Points on a hilly landscape, in no order, each with its height.
A climber steps from a point to the highest of its 4 nearest points, and stops where none of them is higher. Distance is the straight distance between rows; heights are no part of it.
sas height 807: [110 146 135 175 103 151 141 117 102 107 165  66 144 120  99 129 150 109
  86  84 116 160 121 174 101 139  87 109 187 120 103 140 200 163 139 108
 139 138]
sol height 532: [134 123 119 129  54 120 162 173 118  94  70 175  87 160  82 158 163 124
  93 196 106  66 111  90 104  97 125 157  89 139 181 155 102 164 163 152
 140 131]
vir height 731: [165  95 116 112 103 142 129 132 147 123 121 121 121 136 113 143 125 138
 123 140 151 144 136 133 168 115 128 143 110 128 118 117 124 123 129 164
 148 129]
pizu height 566: [121 111 140 104  74 134 115 112 109 121  92 113  97 132  81 104 175  95
 114 135 163 171 156 174  75 109 122 132 117 138 124 138 154 124 101 128
 175 144]
ligen height 645: [139  83 100  85 108 105 109 101 134 132  79 170 104  86 148 135 118 140
 134 162 108  41  78  73 144 108 126 136  82 162 118 141 125 101 141 138
 124 111]
mus height 504: [ 84 146 122 176 191 157 105 113  90 142 184 106 176 125 154 117  59 147
 175  50 107 188 137 131  92 185 104  63 205  97 161 116 139 163 147 111
  63 103]
dufig height 459: [124 147 110  84 177 116 103 113 122 166 108 117 142  82 164 103 101 133
 158 113 152 136 130 139 142 145 130 125 122 164 135 110 126 110 115 137
 103 101]
Pil height 413: [120 112 112 109  51 122 124 121 126 141  46 165 111 138  87 116 142 121
 149 182 110  86 121  94  84 109 142 131  64 159 171 163  82 140 157 128
 154 137]
Nev height 553: [155  57 102 122  87 130 111 113 139 121  86 143 113 157 115 115 144 139
 139 140 123 132 141  97 141  79 124 164  78 144  98 119  92 128 136 170
 167 143]
roz height 516: [ 82 134 129 102 108 106 118 135 121 162  89 116 123 117 102  86 137  86
 176 144 165 137 160 149 105 130 150 144 102 161 141 137 118 120 110 106
 118 140]
vamu height 421: [ 93 137 127  85 131 126 121 138 106 172  60 164 137  95 110  83 101  79
 174 187 123  68 151 136  89 142 158 131  69 184 155 168 126  93 108  84
 155 136]
gido height 827: [145 171 147 163 126 126 145 144 150 109 207 109 129 139 142 187 143 130
 139 144 147 140 106 134 167 117 116 114 149  92 104 139 120 132 154 125
 102 102]
ronu height 634: [119 125 131 166 142 163 103 100 105 108 150 108 145 120 118 119 120 138
 108  24 128 175 149 154 141 175 114  76 183  98 140 101 154 134 127 120
 102 122]
beter height 677: [143 100 114  78 205 107  79 122 108 112 141 146 124  77 230 115 108 159
 123 102 124 123 118  87 150 168 115 143 130 129 137  89 150  84 107 159
 124  67]
Fase height 587: [146 119 113 139 155 179 101 107 115 108 128 144 127 154 149  67 110 172
 109  39 109 181 167 122 209 149 157 126 123 113 125  64  98  98 123 140
 109 172]
tenur height 783: [172 142 109 160 136 124 164 143 153 114 190 115 109 129 176 161 139 173
 129 126 119 117  87  94 203 132 123 129 128 124 107 106 118 107 133 155
 126  98]
lages height 452: [116 146 125  70 154 117 116 124 134 159 125 122 144  78 149 125 102 102
 173 159 150 111 135 135 118 141 147 115 121 175 149 146 128 107 115 118
  96  90]
Kego height 218: [ 59 161 150 142 117 121 156 156 168 138 141 148 153 139 105 154 114  83
 170 196 139  60 124 121  86 151 162 141 158 128 142 176 159 163 120  43
 104 109]
sul height 700: [160 136 108 135 179 146 141 127 130 122 161 113 113 108 182 119 110 173
 132 105 112 138 117  86 191 162 124 120 117 139 110  89 124  93 117 144
 124  95]
Musu height 790: [137 119 100 104 145 143  97  98 116 147 133 127 144 122 151  92  86 149
 124  83 138 165 155 133 177 135 138 151 108 123 106  98  94  94 139 159
 121 171]
vasas height 803: [165 117 136 112 153  85 136 131 165 111 150 152  90  81 169 189 138 160
 116 159 110  27  48  66 153 123 119 138 127 143 121 139 136 103 143 150
  96  74]
noso height 730: [124 136 150  89 164  91 102 112 153 145 118 159 128  77 161 161 111 115
 148 165 151  53 110 116 107 150 144 114 140 146 145 158 135 109 108 115
 102  78]
rasoz height 775: [126 146 103  69 154 103 101 110 121 181  83 123 146 103 125  84  92 128
 156 117 145 163 153 135 121 123 146 140  89 146 133 103 105  99 117 135
 113 172]
maf height 789: [ 76 123 154 107 185 100 136 127 158 139 163 158 160 111 160 165  71 113
 161 201 147  54 104 121  70 178 162 107 189 129 127 202 186 138 124  47
 111  83]
bapu height 506: [145  61 112 118  61 121 112 122 128 113  71 162  97 165  85 118 152 128
 119 170 106 115 140  96 100  82 128 161  79 139 138 144  98 135 135 173
 163 133]
bem height 660: [159 114 126 151 103 156 149 129 118 103 155  84 106 144  97 118 175 145
  62 119 109 148 111 183 126 133  87 135 141 157  80 120 154 144 127 136
 192 152]
duvil height 622: [101 156 147 107 145 131 119 130 145 144 119 142 136  84 133 146 114  91
 158 192 145  59 103 117 105 145 148 112 116 179 149 166 130 123 113  85
 111  93]
Razol height 767: [138 108 108  81 123 109 106 108 116 177  74 133 142 124 122  86 103 129
 169 147 140 137 148 130 104 103 139 147  81 145 103 120  86 118 113 158
 135 159]
Kul height 626: [150  74 119 119  78 137  96 109 118 123  81 141 103 144  88 124 156 115
 123 143 139 156 150 144 111  98 114 155  87 136 113 140 109 134 127 159
 192 146]
zunev height 176: [ 51 190 160 154  93 127 165 166 142 124 137 158 113 140 103 158 147  86
 139 206 132  46 124 101  64 139 153 142 157 122 169 176 140 184 147  63
 121 130]
kub height 742: [154 127 141 171 122 163 139 120 113 102 177  92 118 145 119 139 148 141
  72  68 100 160 119 180 151 144  95  97 178  96 104 105 165 136 126 115
 157 133]
foz height 422: [ 95 129 121  89  84 123 119 130 110 159  34 173 121 126  93  92 129 102
 162 201 121  76 149 102  84 119 159 133  59 162 173 173 108 124 125  93
 140 143]
tuma height 623: [125 169 142 143 105  98 154 160 153 111 140 150 110 134  96 198 158 117
 119 189 133  58 100 102 132 109 129 135 116 126 138 146 116 139 143 144
  99 115]
Votu height 778: [153 123  93 111 143 124 128 139 142 135 127 138 124 104 135 143 120 144
 142 142 131 119 106  96 179 123 122 140  90 137 112 113 112 105 127 161
 128  92]
gukif height 818: [146 112 121 109 131 160  79  90 121 149 106 122 143 128 115  77 108 158
  96  45 128 187 163 176 149 147 142 135 121 113 109  92 110 114 132 143
 129 216]
gem height 604: [123 161 141 138 117 135 127 131 134 134 155 107 134 114 123 158 128 108
 153 136 167 146 134 137 129 122 127 125 134 115 131 129 136 133 111 120
  93 100]
mero height 624: [123 167 121 132 188 142 122 111  93 154 138 102 165 101 157 100  88 156
 141  66 101 174 153 138 144 180 121 107 142 121 161  97 126 116 128 136
  78 113]
mipam height 397: [101 150 150 136  86 107 165 165 118 101 125 122  98 162  80 166 191  84
  93 167 138 127 123 137  66 112 117 146 176 129 135 147 183 159 127 120
 147 122]
Tuf height 310: [100 178 151 123  72 127 171 158 108  90  74 181  80 171  85 144 184  89
  72 191 107  62 118  94  68  97 132 150  90 124 207 176 106 161 151 127
 166 142]
Gul height 797: [143 135 133  89 151  92 118 125 157 127 131 144 106  72 177 171 128 119
 131 180 138  51  78  96 131 139 128 112 128 152 121 141 137 109 132 122
 107  63]
daf height 540: [173  25 108 125  92 161 134 112 126 101 123 114 123 179 110  93 181 149
  86 162  86 133 132 129 124  77 117 169 127 144  78 107 111 152 118 189
 226 177]
bip height 601: [116 136 138 118  96 151 114 116 126 127 121 106 117 111  92 107 154 103
 108  99 157 168 143 170 104 114 120 123 143 133 111 127 184 149 119 119
 149 149]
siru height 792: [158 108 128 179 143 173 134 109 113  82 143 129 107 175 148 103 124 159
  81  63 105 159 138 132 202 143 130 119 150 121 135  79 116 119 118 125
 140 134]
pizez height 443: [ 79 138 136 102 118 109 103 139 122 143  86 120 130 120  92  57 138  65
 162 110 172 175 167 165  86 134 147 152 109 153 141 130 162 130 105  95
 133 161]
Genad height 578: [ 94 152 149  99 187  99 117 123 139 151 142 111 150  87 174 140  92 110
 161 160 148  90 114 135  99 148 141  99 161 155 133 158 148 121 101  98
  88  73]
tigit height 739: [167 128 110 101 166 113 107 125 121 120 165 133 112  89 193 138 109 156
 133 126 116 104 103  85 176 144 112 135 122 132 117 108 142 102 117 158
 122  69]
ked height 721: [179 150 135 170 148 126 170 154 148  90 205 121 110 180 160 159 150 172
 112  94 105 142 103 117 190 116 123 134 150  89 104  95 116 107 132 151
 132 120]
depek height 631: [168  43 106 149 104 140 149 137 152  83 141 148 112 178 121 113 165 143
  88 138 109 130  98 126 170  78 120 152 102 113  82 103 111 133 114 176
 194 156]
Bomat height 736: [122 171 162 140 149  69 184 145 182 134 149 154 113 136 151 232 148 170
 133 191 114  53  66  78 124 108 116 124 133 106 114 153 110 131 185 124
  98 108]
gonu height 395: [ 79 164 159 129 131 103 174 143 168 148 149 140 133 124 120 192 123 117
 155 216 143  48  99 109  91 142 149 116 162 133 137 179 142 145 142  56
  99 110]
Vazel height 256: [ 76 162 134 118 167 119 121 125 123 158 139  88 181 103 133 107  79  88
 182 119 166 147 146 155  93 141 156 114 142 146 153 148 163 155 101  84
  72 108]
tov height 241: [ 87 132 128 126 206 127 128 109 109 156 174 110 190 122 177 128  47 140
 166  90 126 155 149 144  71 178 119  65 186 118 157 143 159 155 119 106
  62  87]
zezon height 358: [116 121 127 121  63 113 131 150 118 115  63 178  92 152  58 134 168  91
 101 182 117  98 136 120  90 107 129 144  89 137 161 156 114 135 134 149
 169 122]
zif height 615: [141  96 106  62 157  89  76  90 103 179  49 151 128  77 177 114  96 137
 150 163 108  89 121  96 121 105 134 137  89 165 112 132 109  91 128 131
 124 135]
sideb height 697: [115 163 147 149 111  94 160 160 154 110 150 134 120 157  94 213 166 113
 130 179 137  94 116 129 111 113 115 121 146  92 125 154 123 142 141 127
 108 114]
pilu height 621: [145 129 110 127  79 116 171 161 132 104  85 178  81 140  92 166 179 130
 108 173 120  58  86  83 142  78 118 162  80 149 158 149 104 142 173 156
 129 141]
Tos height 561: [149  76 127  92 132 140  70  80 105 131 115 136 154 175 146  52 118 153
 143  84  98 164 159 102 135  88 142 154  98  98  75  99  73 118 121 176
 151 244]
Toful height 31: [ 59 179 155 130  82 152 148 170 122 114  89 180 100 150  78 121 166  55
 107 179 111  71 132 116  59 119 147 147 120 143 193 179 131 168 123  94
 154 120]
Mos height 403: [149  86 102 107  54 113 140 118 138 127  52 162 113 119 102 139 132 147
 120 200  98  68 126  56 112  79 139 155  60 135 152 150  92 139 159 165
 156 130]
Tafe height 108: [ 48 149 146 110 121 122 125 150 123 159  71 151 152 118  94  63 117  49
 221 148 146 110 158 149  72 133 174 154  83 175 185 156 142 118  89  67
 137 143]
Kolu height 247: [ 86 130 118 147 162 114 151 110 134 138 171 100 174 121 155 145  57 122
 173 128 150 154 123 136  69 154 132  77 169 103 141 157 158 165 128  82
  57  80]
kuv height 576: [188  52 129 126 100 173 126  92 131 114 123 109 124 161 123  70 150 163
  75 123  95 144 142 165 125  97 110 149 122 147  73  84 112 139 125 152
 214 196]
lonev height 591: [137 119 138 118  71 139 159 130  98 121 104  95 104 136  72 135 176 107
  81 155 130 143 134 155  92 117  97 158 140 158 106 132 165 134 125 125
 195 121]
vip height 581: [120 122 134 124 122 143 105 109 110 132 120  76 143 106 100  90 127 114
 100  46 136 179 154 191 103 153 127 115 157 111 115 122 185 136 138 111
 143 163]
Kisi height 569: [ 92 149 140 124 104 124 110 116 119 132 120 101 136 110 105  99 140  75
 117  76 169 185 165 177 101 130 132 125 140 126 144 121 169 134 103 103
 122 139]
nir height 618: [140  74 108  81  98 111 105 106 115 149  58 142 139 134 130 109 127 143
 175 177 106 112 145  84 118 104 138 161  55 142  84 130  93 125 145 186
 136 156]
laz height 280: [ 61 161 172 127 123 130 144 155 126 165 113 162 140 103 108 120 115  82
 180 186 134  60 144 113  76 155 155 149 109 178 163 175 137 146 122  44
 129 117]
vuted height 461: [125  88 121  66 105  90  93  94 104 173  34 155 156 110 135 102  98 140
 185 177 103  80 153  68  86  88 152 137  62 147  95 143  93 125 138 150
 137 170]
milag height 257: [ 50 151 153 104 146 141 143 162 117 161 107 152 169  97 108  77  96  56
 193 171 121  72 139 143  62 136 169 148 100 190 150 172 152 136 115  49
 130 128]
golam height 538: [ 92 139 116  83 149 103 102 134 137 177  79 148 145  85 131 101 120  86
 173 153 159 104 130 147 111 137 149 129  98 198 138 154 124 107 101  90
 112 111]
vope height 470: [160  48 114 130  57 121 127 136 124  81  84 178  98 188  84 139 179 139
 104 165  95 104 109  91 114  64 119 168 107 108 112 145 101 151 155 198
 182 141]
tepak height 571: [123 156 124 141 186 154  91 122  90 122 139 126 142 117 147  90  92 173
 130  24 101 178 159 139 173 191 128 105 151 129 169  83 116 117 134 119
  72 133]
zozib height 717: [175  95 115 169 144 153 158 143 156  90 163 135 106 176 162 103 133 175
  75  76  84 145 127 104 225 129 141 114 144 127 110  87 115 112  97 141
 151 135]
zere height 676: [190  72 109 153 136 145 148 133 155  97 140 110 104 173 122  95 160 165
  48  98  80 131 113 154 194 111 119 142 141 140  86  90 133 136 104 136
 200 166]
savok height 592: [115 157 119 100 195 139 109 109 115 154 144  95 164  84 181 126  78 144
 151  97 132 150 135 144 148 161 108  98 140 144 150 124 151 119 112 137
  90 107]
Masum height 371: [128 138 113 153 188 160 113 132  83 123 152 140 132 132 187  86  98 205
 120  54  99 142 164  91 189 210 125 112 162 151 154  48 106 108 120 131
 107 120]
rog height 522: [ 90 166 166 163  88  99 150 166 141 112 136 136  97 174  87 183 170  81
 114 172 153 102 128 137  92 118 125 130 156 109 128 166 147 165 137 102
 124 102]
daz height 794: [129 145 160 188 127 149 125 117 116 103 177 100 141 139 131 162 129 119
  98  66 113 171 126 156 132 144 110  92 188  82 129 127 163 151 141 112
 121 121]
rize height 691: [154  84 118  88  93 128  99 111 119 140  91 130 130 146 106 103 128 135
 136 130 146 167 159 140 124 106 134 135  86 117 107 124  94 111 118 161
 155 167]
Fim height 331: [100 121 127 198 130  91 175 134 154 116 192 105 128 174 159 177  99 139
 119 123 145 183 110 148 100 117 110  76 202  42 130 173 148 148 169  88
 111 115]
pazov height 678: [159  55 117 119 118 162 107 104 130 117 123 145 125 154 144  82 142 158
 100 102 114 155 153 137 162 108 138 152 124 107  77  89  91 119 111 156
 170 183]
Niz height 720: [171 106  88 160 126 140 161 144 151 101 165 127 123 148 148 136 137 150
 116 117 106 134 104 110 208  95 139 157  99 111 109  97 119 113 122 168
 155 135]
gosut height 445: [136 139 131  87 201  92 107 123 122 152 140 127 135  84 190 144 113 132
 152 137 141 116 112 127 135 159 127 100 148 165 131 123 143 103  91 124
  91  64]
sazop height 181: [131 132 106 112 211 154 104 134  80 130 134 134 113 108 219  74  95 213
  94  78  98 138 154  79 190 179 130 142 150 143 160  53 122  96 113 154
 115 129]
bafu height 405: [ 76 153 148 124 107 131 120 143 138 138 124 114 144 111 100 112 122  73
 168 139 166 146 156 153  86 135 139 122 114 147 141 156 149 145 101  94
 104 118]
Rebu height 628: [166  51 124 103 107 153  98  91 118 122 107 126 123 151 106  94 149 143
 101 131 115 162 143 148 112  94 125 143 106 111  77 103 111 136 114 175
 192 171]
Bemol height 641: [170 138 148 161 123 132 173 153 146  96 177 108 121 153 146 157 156 132
  85 107 110 129 104 157 183 106 112 126 148 104  99 108 136 132 114 146
 138 127]
biren height 603: [120 130 143 137 128 161 117 122 120 124 140 103 161 109 100 117 137 114
 101  61 137 178 159 181 141 149 114 116 148 119 125 116 140 137 132 121
 126 149]
fikuv height 696: [161 107 101 162 147 172 127 108 140  88 149 142 108 162 157  64 104 189
  97  78  97 156 139  97 212 145 142 127 142 125 126  61 101 116 112 136
 138 156]
masev height 718: [151 131  82 108 102 135 123 131 143 146  90 140 107 103 101 130 135 126
 142 173 137  97 131 101 145 102 123 144  72 162 134 143 102 114 138 143
 141 120]
Regu height 549: [166  98 125 131  73 133 139 141 124 111 109 125 116 149  79 130 181 115
  89 148 152 152 123 162 111  85 107 161 118 135 117 122 140 132 128 169
 192 124]
ros height 686: [173  73 118 154 117 168 130 143 152  93 142 138 127 161 131 113 145 141
  90  91 106 134 130 147 194 107 129 147 118 121 100 100 108 121 100 158
 164 160]
vipes height 664: [141 106  95 127  99 108 164 151 152 116 121 148 110 135 105 155 152 137
 130 179 123  77  83  82 170  92 114 166  82 145 144 126 101 118 158 162
 137 118]
valon height 502: [108 148 118 175 140  85 168 140 159 123 184 114 150 154 141 175 113 141
 161 147 152 158 118 141  92 136 117  86 178  61 135 165 134 163 159  84
  82  99]
Vam height 732: [150 135 108 118 146 164 115 113 130 138 138 124 131 128 143 105 119 143
 120  79 136 152 130 140 177 138 116 138 118 119 119  96 106 105 125 158
 120 123]
buk height 353: [ 76 141 143 122 183 113 131 127 133 158 153 117 189  93 153 121  75  93
 192 168 143 108 114 153  78 158 163 111 159 166 127 181 170 153  97  64
  70  97]
supo height 625: [149 118 134 124  99 158 138 113 100 115 113  86 117  98  88 102 163 125
  70 105 125 167 130 187 104 134 101 133 138 144 104 118 187 138 133 121
 175 140]
tepas height 674: [107 141 138 207 155 154 119 117 116 119 181 105 155 133 138 147  81 151
 118  45 123 194 126 132 113 163 110  73 211  64 150 121 135 141 145  99
 101 108]
Selar height 484: [ 96 155 146 133 103 126 143 156 136 133 115 119 113 130 104 155 155  78
 151 173 169 118 130 129 113 121 130 133 120 130 137 166 135 135 111 117
 116 111]
Pogum height 673: [161  81 121  90 114 120  83  97 108 153  89 141 146 143 131  94 125 142
 160 129 127 157 184 116 110  93 139 161  74 125  74 107  67 113 121 171
 140 203]
Sige height 724: [150 120 114  74 154  96 104 121 142 153  82 151 113  70 156 139 115 111
 143 154 125  63  96 107 130 123 126 118  90 172 138 149 135  86 126 137
 115 101]
Bif height 738: [169 153 135 152 153 116 157 128 136 123 211 120 131 115 181 160 124 162
 138 134 130 133  94 103 155 145 119 111 138 108 114 121 118 121 129 132
 121  78]
Gav height 562: [121 147 146 134  96 141 125 133 128 112 122 111 117 135  94 149 166  84
 124 131 167 144 135 165 116 116 115 128 135 114 127 145 164 144 112 130
 127 114]
betok height 477: [ 92 170 133 123 107 133 148 161 131 140 104 148 114 110  96 145 135  90
 149 181 146  68 121 103  99 127 145 128 104 154 153 162 117 145 129  82
 116 103]
Fetu height 582: [175 147 133 212 152 127 156 146 146  67 197 132 103 183 174 119 137 161
  83  60  85 148 115 111 214 147 143  85 156 106 118  84 124 127 124 124
 137 139]
lopap height 791: [131 178 148 155 136  95 164 156 160 120 168 127 118 145 142 214 126 139
 156 160 125  95 100 101 149 106 117 111 147 102 113 136 116 135 160 125
 108 104]
karab height 638: [119 129 143  76 155  93  98 124 132 162  79 178 127  76 154 126 103  89
 146 163 131  54 125 125 108 141 155 112 111 179 163 150 136  92 103 100
 124 102]
muros height 521: [136 147 141 155  94 124 154 156 134 100 166  98 116 150 107 189 165 100
  94 130 140 146 115 162 102 108 103 119 175  94 108 140 168 148 129 133
 136 105]
soro height 602: [104 120 135 134  84 140 145 114  96 113 115  72 131 116  89  96 176  97
  90 121 140 172 125 190  64 124  97 132 144 155 113 130 210 150 127 115
 167 140]
zer height 579: [122 153 139 150  83 112 145 166 146 118 129 146  94 143  70 186 178  94
 112 175 152  83 118 117 119  85 124 138 120 112 142 134 120 138 145 129
 120 118]
fop height 616: [118 117 123  99  92 118 108 137 133 147  94 141 119 130  82 120 141 100
 143 153 164 149 144 136 106 110 144 131  80 140 138 139 113 128 126 132
 132 130]
Zegu height 776: [163 110  95 130 152 156 125 116 142 117 142 115 130 138 144 104 110 159
 127 102 130 149 132 101 202 133 147 140 103 127 119  96  90 101 123 151
 146 136]
pese height 620: [159  58 113 106 105 157  98  87 122 133 103 136 140 165 119  98 130 148
 136 130 115 156 162 122 124  83 148 162  98 113  76 117  81 131 121 176
 174 193]
vegi height 367: [ 87 135 139 172 147 128 124 118 114 139 173  91 179 112 130 129  90 108
 155  64 136 173 142 167  78 158 125  93 195 101 134 145 172 158 142  95
  58 124]
zosez height 291: [ 77 173 163 151  79 128 148 169 134 106 106 149 102 167  77 158 183  73
  98 179 131  91 123 129  71 116 136 152 153 116 169 167 154 162 128  90
 135 118]
veg height 849: [145 158 144 128 144  77 152 143 147 129 161 135 120 105 152 191 123 148
 143 171 130  65  77  80 131 139 131 109 148 118 132 151 129 109 145 124
 102  69]
naza height 694: [167  85  88  89 154 134 102  98 127 150 116 128 145 129 156  87  95 165
 148 136 114 155 122  94 160 108 138 162  75 138  93 114  69  96 128 162
 136 160]
Naso height 811: [169 135 126 138 151  90 147 157 144 123 160 136 113 119 157 191 129 165
 143 152 116  75  74  87 179 119 115 150 117 133 116 120 115  97 147 154
 110  75]
movo height 541: [149  79 102  88  94 102 113 100 123 156  45 148 118  89 139 121 110 146
 143 182  98  71 116  58 133 100 141 149  68 149 129 153  99 118 149 153
 129 133]
lasog height 551: [ 66 187 168 155 136  73 177 168 174 136 139 158 120 171 123 204 157 116
 129 215 126  74 100 112  91 116 140 125 153  91 140 162 108 164 179  91
  97 126]
Fot height 734: [108 143 158 175 102 136 132 122 124 108 169  88 132 138 124 158 143 103
 121  91 152 184 135 158 105 131 109  83 196  89 119 146 164 155 129  91
 111 114]
Betot height 568: [111 138 122 108  72 120 144 142 119 157  70 149 115 106  94 118 129 103
 151 187 125  62 136 106  93 110 139 134  67 177 169 170 105 132 142 112
 146 113]
gaf height 654: [136 142 171 189 130 124 155 141 113 116 193  99 131 155 130 185 148 150
  81  93 109 175  95 176 118 125  89  92 210  70 102 134 165 149 151  96
 142 137]
Gup height 390: [119 161 130 102 166 127 125 112 123 158 129 110 151  99 134 106 108 110
 170 122 160 157 145 145 126 144 134 110 112 149 135 132 126 126 117 125
  71 113]
levog height 675: [158 155 116 114 179 133 129 117 117 133 170 101 131 100 172 148  94 146
 154 113 127 140 119 114 161 155 104 112 134 135 117 115 116  99 120 136
 101  81]
Zil height 710: [141 157 140 172 154 130 142 129 142 121 185 102 152 127 148 158 117 129
 140 119 155 159 119 132 140 148 116  94 167  92 136 134 135 143 131 115
  90  85]
renut height 567: [ 93 143 133 120 131 121  88 114 123 145 106  98 158  87  92  88 126 100
 116  47 147 196 175 172 100 149 137 123 135 119 152 106 146 127 117 122
 110 169]
Bila height 617: [148 104 107  75 156 131  81  98 110 168 105 141 149 138 139  75  63 177
 150 106 113 166 168 112 140 107 141 166  95 101  94  92  72  96 123 168
 130 222]
munus height 473: [106 164 124 135 193 148  93 112  92 171 144 112 161 128 119  84  83 158
 146  16 109 174 163 142 139 198 126 115 164 123 175  92 118 123 138 131
  84 160]
fupa height 493: [129 149 177 182 121 103 156 151 143 105 193 110 120 178 136 202 149 149
 107 144 143 156  99 163 116 106  87 108 183  58 104 159 143 131 143 133
 120 111]
tubi height 584: [143 144 140 149 115 144 141 148 140 109 157 102 125 130 111 161 147 103
 109 115 146 158 122 164 166 116 115 110 142 104 112 119 135 122 121 145
 132 120]
ruz height 671: [135 148 130 169 144 175 107 110 115 105 154 114 147 117 140 109 122 140
 116  60 120 170 148 143 179 170 121 106 163  95 141 103 109 129 118 129
 106 127]
Pati height 519: [ 99 133 130 110 105 114 110 129 119 135 100 105 133 113 102  90 127  62
 142 110 170 163 164 176  77 127 158 130 124 138 124 123 164 141 102 110
 110 137]
piva height 609: [164  94 110 136  86 126 161 162 149  97 118 158 106 164  92 162 176 128
 107 140 119  98  95 111 157  71 105 156  93 122 122 134 109 130 166 187
 172 139]
gorad height 643: [152 136 119 138 112  94 172 181 156 108 138 144  99 126 121 192 160 145
 119 170 115  35  66  69 159  86 123 153 101 128 126 122  97 123 183 168
 123 114]
dasuv height 695: [171 103 137 148 110 175 142 113 125 107 142  80 121 134 106 103 166 145
  51  83 101 154 131 183 146 145 108 111 136 135 106  88 146 138 115 117
 183 172]
Rava height 237: [ 75 149 166 124  73 124 132 158 121 106  88 132  91 156  61 134 198  65
 122 179 140 113 135 134  72 124 125 159 134 142 159 172 155 151 118 109
 166 106]
gipud height 876: [113 147 112  94 166 125  80 103  98 162 107 112 158 115 117  86  91 153
 124  60 140 198 163 167 137 147 142 149 116 102 139  88 114 107 138 146
  94 190]
loz height 687: [177 150 128 199 147 161 151 131 126 100 186 127 137 146 171 137 111 174
 115  84  95 169 123 109 210 151 127 112 153 105 132  89 126 124 120 123
 115 111]
dovu height 570: [146 109  88  64 195 126  90 101 112 153 121 134 127  99 199 100  95 160
 123 115 138 130 122  97 173 136 110 145 103 152 117  99 119  75 115 175
 129 113]
Kiliz height 485: [ 77 155 138 138 152 127  75 109 100 131 113 106 178 104 114 103  86 127
 138  17 140 195 176 173 119 178 129 105 171 114 163 125 165 138 139 121
  72 174]
Lones height 689: [109 173 150 149 134  84 164 139 169 138 174 120 128 153 145 202 125 137
 152 185 150 104  92 119 105 129 119 105 173  84 134 172 122 147 161  94
  97 105]
tipiz height 900: [134 159 115 140 197 147 119 128  93 132 172 112 150  89 196 113  83 162
 133  83 123 152 134 105 142 188 117  95 152 131 150  86 125 118 116 131
  99  79]
nosa height 600: [150 138 108 122 183 168 128 110 111 115 146 124 137 105 171  95  88 174
 126  67 116 148 137 110 179 166 134 125 131 139 128  70 109 101 121 139
 111 142]
tufe height 468: [129 135 135 205 135 130 149 116 128 123 218 127 130 156 154 181 112 158
 126  80 121 181  93 155 121 138  96  72 198  42 142 146 139 141 152  97
 125 109]
kuz height 769: [140 118 128  98 120 140  90 104 120 152  86 113 129 117 101  64 121 122
 131  84 147 211 174 189  95 119 125 142  91 104 110 102 112 105 121 138
 141 196]
rabi height 728: [170  72 107 164 133 176 128 103 147  97 133 128 105 165 136  82 145 158
  53  76 107 163 140 137 188 129 125 129 136 119  92  72 117 125 102 146
 173 190]

Two climbers start at each pair of points below. Name the first point that both come to, or write never.
pizu and Rebu: rize
milag and lages: noso
pese and bapu: rize

Call two points neighbours if one is among the 4 nearest of the other. Go from one point of each pair to the other, from neighbour to neighbour, staying as high as possible. Name the lowest point that can't be avoided.
veg and tipiz: levog
sas and maf: Genad
veg and gido: lopap
